Points on a hilly landscape, in no order, each with its height.
From any point a ball rolls to the lowest of the 2 points nearest to it. It stops when none of these is lower. Distance is the straight distance between rows; heights are no part of it.
(132): [ 91 109 203  77 164 113 123 174 114  94  84 109 119 119 126 163 170  98
 119 138]  height 3.74
(1082): [146  91 180 116 154 122 124 135 144 155 128 111 119 170 157 140 128 133
 116 149]  height 2.30
(483): [138 160 100 118 153 119 105 115 121  85 112 147 126 131 144 141 142 127
 155 156]  height 1.91
(882): [158  74 118 169 139 138 135 111 156 143 142 135 189 102  93 108 118 138
 154  83]  height 4.55
(1186): [146 127 124 101 192 147 119 107 108 152 137 143 156 152 129  98 134  93
 149 136]  height 4.65
(1160): [ 88 136 113 156 157 166 141 118  77 149 136  83 142 147 128 112 169  93
 122 123]  height 3.50
(959): [110 119 100 140 103 113 123 144 127 151 159 162 130  62  96 106 176 129
  78  86]  height 5.11
(564): [174 123 134  97 144 148 121 170  83 139 131 197 118 153 157 165 172 138
 132 151]  height 2.47
(472): [120 131 115 153 103 150 143 126  93 128 150 126 123 154 152 134 174 147
  99 120]  height 1.72
(326): [ 93 119 113 119  67 121 162 125  91 119 151 148  85  77 116 134 180 170
  97  56]  height 2.34
(204): [169 107  90 188 116 106  81 104 178 134 111 106 196 100 132 135 120 125
 146 143]  height 2.76
(246): [167  98  77 195 116 129  85  70 174 137 106  63 189 109  94 138 105 122
 184 145]  height 2.11
(1065): [114 168 166  72  97 125 153 189 134 129 123 143 114 138  88 132 101 133
  91 124]  height 2.61
(744): [117 154  39 203  79 152 126 101 153 140 162  78 147  84  67 102 102 108
 132 109]  height 1.34
(629): [ 85 154  78 188 119 127 106  96 103 187 126 102 107 112  99 143  94  98
 123 117]  height 5.00
(271): [171 135 137 108  85 102 120 170 168 166 138 153 120 125 166 119 122 127
  66 159]  height 5.61
(85): [ 98 129 177  42 134 111 118 193  99 113  79 152 104 120 119 176 153 115
 117 136]  height 3.91
(579): [131 144 118 119 204 119 105  95 129 124 116 113 111 160 149 146 103 118
 162 201]  height 3.90
(1359): [157 121 188  15 187 133 163 141 134  93 126 128 122 147 142 101 115 116
 150 160]  height 5.99
(169): [ 93 160 154 128  69 117 135 188 153 104 124 132 130 124  83 126 107 139
  86 107]  height 2.74
(816): [152 163 106  99  90 147 154 106 146  76 157 144 128 138 116  91 119 162
 128 117]  height 1.98
(176): [171 111 143 101 125 105 140  75 197  86 133 130 131 152 144 111  75 174
 154 139]  height 5.84
(1106): [ 73 137  85 176  73 126 146 120  97 140 147 133  95  78 129 139 156 154
  97  75]  height 2.20
(1220): [114 113 119 200 129  90  81 124 156  82  85 109 152  94 119 155 107 135
 164 100]  height 3.43
(1008): [142  99 100 165 101 122 131 115 168 157 152 142 162  99  95 120  82 160
 132  82]  height 4.68
(884): [126 137 144  98  71 121 149 148 153 160 149 109 129 112 145  86 184  93
  37 153]  height 5.79
(521): [149 155  92 117  96 152 146 136 112 112 138 138 148 107 154  85 205 108
  90 139]  height 1.00
(105): [ 83 160 123  93  77 157 156 148 144 146 158 109 123 113 115 101 160 122
  43 127]  height 5.85
(215): [120 187  81 163  98 137  97 156 132 132 129 150 136 116 129 135 128 135
 103 150]  height 3.00
(55): [ 82 123 112 204 126 130 153  79  90  99 110  81  99 116 118 136  87 116
 178  84]  height 5.21
(1292): [118 114 122 112  96 123 150 121 118 101 149 152 130  95 100 116 155 165
 115  66]  height 2.19
(70): [118 119 171 115 123 163 147 151 104 131 142  90 151 159 151 112 179 101
  85 139]  height 1.70
(194): [ 72 156 128 144 136 144 129 174  78  75  87 124 128 125 107 144 141 111
 155 103]  height 2.92
(512): [117 103 167 134 149 106 129 139 167 143 125 129  87 169 136 172  60 179
 141 130]  height 1.99
(578): [172  83 125 131 143 109 119  91 181 160 139 137 200  83  94  82 127 108
 129  91]  height 4.26
(950): [ 97 122 134 127 178 153 117  88  70 154 124 114 114 138 136 137 162 112
 152 116]  height 3.62
(1282): [166  91 161 112 130 108 134 123 189 161 131 147 123 174 146 150  53 173
 123 159]  height 1.90
(1321): [148 128 166  63 161 123 135 147 142  78 124 143 140 145 126 106 107 130
 162 135]  height 5.64
(72): [102 129  99 162 121 126 127 114 119 146 137 129 142  94  75 119  91 127
 144  69]  height 4.86
(335): [121 156  99 122 151 109 107 113  92 121 112 177  88 132 153 170 142 154
 152 150]  height 2.33
(1256): [ 71 149 124 152 122 165 134 179  92 114 114 115 152 110  97 122 152 100
 100  96]  height 3.11
(260): [ 77 152 180  69  83 146 158 173 106 159 133 130  91 134  89 136 125 139
  81  96]  height 2.49
(886): [151 109 134 107 188 130 104 147 106 134 124 168 120 137 161 155 174 116
 152 158]  height 2.38
(146): [121 185 108  81 109 179 141 163  96 126 124 145 131 134 136 105 182 108
  83 145]  height 1.56
(91): [ 94 132  95 214 118 135 123  76 101 147 124  56 116 117 101 135 102 110
 151 114]  height 5.07
(3): [ 95 146 149 151  90 114 117 146 173 125 138 100 144 120 102 113 126 129
  75  95]  height 2.79
(332): [117 110 187  86 127 114 128 151 119 176 131 124  88 154 145 161 130 135
  81 139]  height 2.24
(338): [117 148 127  95 144 122 101 138 116 177 116 154 131 103 120 128 163 100
  83 125]  height 5.48
(1325): [111  96 145 113 214 115 125 110 129  86 117 120 115 146 122 146 116 129
 188 131]  height 1.76
(1226): [146  98 118 185 134 115 116 118 121 107 134 141 115 141 158 156 139 169
 143 121]  height 1.97
(1042): [ 79 133 126 165 161 127 132 117 110 121 101 131  79 128 106 148  34 134
 182  93]  height 5.50
(459): [160 167 100 148 116 130 107 167 155 162 129 177 144 139 134 143  84 144
 115 157]  height 2.87
(713): [100 137 125 162 112 150 131 117 151 130 137  54 163 127 102  98 119 104
 100 115]  height 2.64
(773): [173 141 120  72 192 134 113  90 139 130 118 155 165 139 135  78  92  80
 164 162]  height 4.09
(30): [119 135 151 149 121 141 141 149 129 132 148 123  90 192 141 167  88 175
 131 130]  height 2.05
(1309): [149 116 147 119 145 119 113 137 181  79 105 132 164 140 132 126 106 136
 160 136]  height 5.35
(597): [134 148 164  99 105 172 170 199 121 141 138 117 142 174 137  96 152  97
  86 155]  height 1.54
(196): [ 80 121 173 104 134 105 135 144 105  71 104 111  73 156 151 200 140 164
 146 150]  height 3.49
(947): [ 91 146 136 130 206 148 111  95  87 143 119  99 111 157 132 140 105 117
 151 153]  height 3.75
(550): [151 124 171  46 111 114 140 143 109 165 124 153  82 138 159 139 156 110
  95 168]  height 2.44
(1161): [145  97  88 202 132 132 108 120 107 157 144 158 125 117 138 150 104 161
 161 101]  height 2.14
(1135): [ 77 149 108 148 151 139 138  74  67 123 117 109  70 129 104 138  69 124
 175  88]  height 5.39
(1194): [190 114 165  76 130 102 143 156 162 151 147 172  88 153 150 145  79 166
 134 151]  height 1.73
(64): [ 94 144 120 134 173 108 104 111 109  80 101 135 118 117 120 142 122 118
 172 117]  height 1.28
(935): [127 109 109 180 101 110 108 123 105 133 134 131 106 122 167 159 175 160
  99 132]  height 1.84
(141): [157 159 123  76 134 148 147  77 129 113 150 130 132 151 124  74 100 137
 138 133]  height 2.73
(1059): [ 67 129 143 176 174 156 131 125  70 137 104  54 142 152 123 126 120 101
 136 124]  height 3.40
(232): [ 91 133 152  90 133 151 138 157  80  67  92 129 115 124 137 152 181 122
 141 110]  height 2.65
(797): [116 129  89 143 107 127 130 127 129 176 164 176 129  62  70 100 118 140
 109  64]  height 5.02
(173): [167 123 195  16 138 115 156 189 127 119 118 138 107 140 150 114 131  87
 135 163]  height 6.38
(871): [130 159 104 160 147 161  97 143 124 180 129 151 131 144 113 144  82 120
 144 140]  height 2.77
(1066): [106 142  99 215  92 100 103  97 140  76 109  83 137 110 109 141  96 142
 164 108]  height 3.86
(528): [132 106 119 173 116 107 120 134 105 176 146 154  98 108 133 165 116 163
 113  88]  height 2.28
(166): [131 152  68 176 100 125 110  93 162  78 116  95 162 119  92 123  90 141
 190 132]  height 4.54
(908): [163 137 112 140 162 117 107  85 176 120 119 119 150 158 156 134  95 136
 158 190]  height 4.05
(84): [135 157 123  99  54 138 175 145 170 119 176 126 114 124 128  65 144 130
  56 126]  height 5.91
(633): [120 158 168 101 129 144 132 135 112 147 130 123  92 182 143 152 114 146
 102 170]  height 2.15
(955): [130 134  45 214  94 143 122 114 122 152 165 114 152  79 102 115 140 113
 125 100]  height 1.71
(277): [156 120 175  36 152 104 152 139 133 120 134 174  64 159 135 161 100 147
 152 153]  height 1.35
(956): [103 133 121 114 141 123 123 103 114  78 123 141 129 114 110 117 150 135
 148  73]  height 1.82
(1054): [ 93 124  78 193  85 149 132  90 116 120 154  98 128  86 115 115 170 135
 105  90]  height 2.00
(461): [ 79 147 134 184 127 109 115 139 139 106  95  88 110 141 124 172  77 130
 144 128]  height 3.30
(780): [112 134 117 140 181 136 101 136  92 169 120 154 110 146 107 158  87 122
 176 116]  height 2.67
(419): [170 151 144  75  70  98 146 116 169 106 131 123 106 143 181  87 141 120
  86 160]  height 1.83
(174): [171  77 131 110 155 120 143 104 207  85 112 141 165 133 135 119  79 164
 199 131]  height 5.60
(715): [142 130 134 153 138 144 114  98 170 133 129  80 186 148 112  95 103 114
 137 151]  height 2.41
(736): [189 128 108  93  67 128 166 177 126 117 157 162 135 103 164  86 201 128
  80 135]  height 0.21
(794): [132 104 116 152  94 140 148 133 101 192 178 158  92 117 137 138 147 154
  85 105]  height 2.37
(1056): [111 175  84 174  79 149 135 101 161 141 176  93 144 118  85 111  96 132
 103 120]  height 0.98
(1142): [109 148 129 124  81 175 178 181  95 111 160 125 128 148 127 121 179 139
  96 117]  height 1.57
(237): [139 125  99 160 135 118 100 121 107 116 131 143 164 107 146 126 192 115
 127 136]  height 2.66
(967): [153  71 146 137 202 141 135  94 146 111 129 121 165 151 131 129 100 132
 203 126]  height 2.03
(38): [ 91 131 139 117  96 147 156 140 111 189 160 137  88 134 108 136 120 147
  83 108]  height 2.43
(287): [197  80 195  21  95  98 163 194 113 134 113 142 112 128 175 124 172  79
 124 162]  height 6.75
(873): [ 83 143 153 133 162 146 118 149 108 129 115  96 161 131  98 109 117  99
 121 126]  height 3.26
(195): [144 134 149 114 120  83 110 128 141 183 131 149 118 113 142 122 140 119
  72 145]  height 5.56
(315): [169 118 159 131  73  83 127 152 204 148 133 110 143 119 156 100 124 122
  57 141]  height 5.67
(911): [182 117  95 158 129 165 135  73 173 148 122  66 215 151 111  81  96 113
 164 172]  height 2.01
(737): [104 135 117 116 117 117 110 107 127 135 125 127 150  82 107 104 178  93
  91 106]  height 5.29
(498): [ 90 177  94 197  97 116  91 148 115 115  97 114 113 131 135 161 110 130
 127 134]  height 3.16
(1053): [148 164 111  83 114 161 139 158  73 125 122 192 114 129 143 127 179 125
 125 149]  height 2.02
(1181): [134 103 167  92 193 130 129 141 102 152 128 126 107 174 174 144 165 110
 138 170]  height 2.16
(1254): [167 157 131  45  74 113 148 130 120 142 123 150  82 142 176 107 165 116
  78 174]  height 2.25
(44): [104 109 189  81 147 119 140 143 122  87 105 103 103 162 141 150 151 133
 125 138]  height 3.61
(145): [172 149 125  81 134 130 121 109 159 141 130 146 156 138 128  74  84 107
 131 150]  height 3.35
(240): [167  86 148 131 163 129 111  99 165 128 111 114 218 110 114  80 139  82
 155 129]  height 3.63
(355): [139 116 102 204 115  91  82 140 156 129 109 134 157 102 117 148 100 147
 132 128]  height 3.14
(615): [154 131 159  68  84 168 185 191 111 102 152 145 123 152 140 106 174 124
 103 138]  height 1.20
(144): [ 75 125 155 169 117 105 121 152 121 106 108 110  73 152 153 187 128 142
 137 120]  height 3.39
(1246): [ 91 146  90 142 160 136 111 119  64 148 107 164  77 122 135 167 107 137
 167 125]  height 2.52
(54): [114 117 176  64 187 100 134 159 127  94 120 162  68 146 132 189 105 140
 159 171]  height 0.87
(532): [165 110  66 189 119 116 107 116 101 143 152 170 143  93 140 132 162 149
 123 113]  height 2.36
(921): [ 99 103 141  89 177 134 118 142  72  89  87 155 105 106 143 168 203 121
 157 121]  height 2.42
(1307): [168 104 130 154 160 129 105 121 134 111 128 128 191 122 146 106 168 108
 150 135]  height 3.01
(516): [171  92  81 182 145 154 124  55 167 147 117  83 190 144 116 123  84 140
 203 148]  height 1.55
(1058): [189 126 125  66  55 103 166 130 149  92 145 151 116 110 160  76 169 122
  80 133]  height 1.09
(913): [127 115 124 143 174 125  97  83 114 180 131 122 152 113 110 112 142  86
 133 134]  height 4.83
(224): [152 117 168 107  94 105 144 131 184 154 141  84 141 130 158  73 149  84
  56 146]  height 5.74
(331): [114 117 103 185 160 117  89  92 105 175 132 119 124 108 116 153 123 107
 144 120]  height 4.94
(75): [133 136 171  77 155 154 147 141  84 150 122 108 119 158 172 113 181 103
  98 176]  height 1.94
(1116): [ 88 115 155  74 204 106 134 147 108  58  98 139  83 121 137 193 146 124
 161 158]  height 1.30
(1347): [129 133 121 155 116 110 116 106 175  77 109 117 146 131 118 125  78 167
 169 130]  height 5.08
(372): [198  95 136  98 110 104 134  97 204  88 131 132 162 125 146  78 114 142
 144 126]  height 6.13
(580): [146 157  83 148  75 145 157 103 159 114 176 134 137 117 122  93  93 167
 104 114]  height 1.33
(1299): [110 109 112 198 144 118 125 129 140 153  92 142 118 115  99 159  24 151
 189  74]  height 5.59
(847): [155  63 110 170 177 149 117  64 139 149 137 106 161 137 118 144  93 144
 204 120]  height 1.80
(238): [106  95 145 119 152 108 114 129  94 107 102 159 132  96 118 141 182 117
 134  81]  height 2.17

Call two points neighbours if one is among the 2 nearest of the other. Go from one point of each pair to the other, from neighbour to neighbour, staying as low as possible. Name the highest point that can't be avoided.
(516), (64) => (967)
(54), (615) => (1082)
(736), (54) => (550)
(516), (1056) => (326)

Where does a ball stop that starts at each point below?
(1135) => (1056)
(44) => (64)
(315) => (615)
(1359) => (516)
(950) => (64)
(372) => (516)
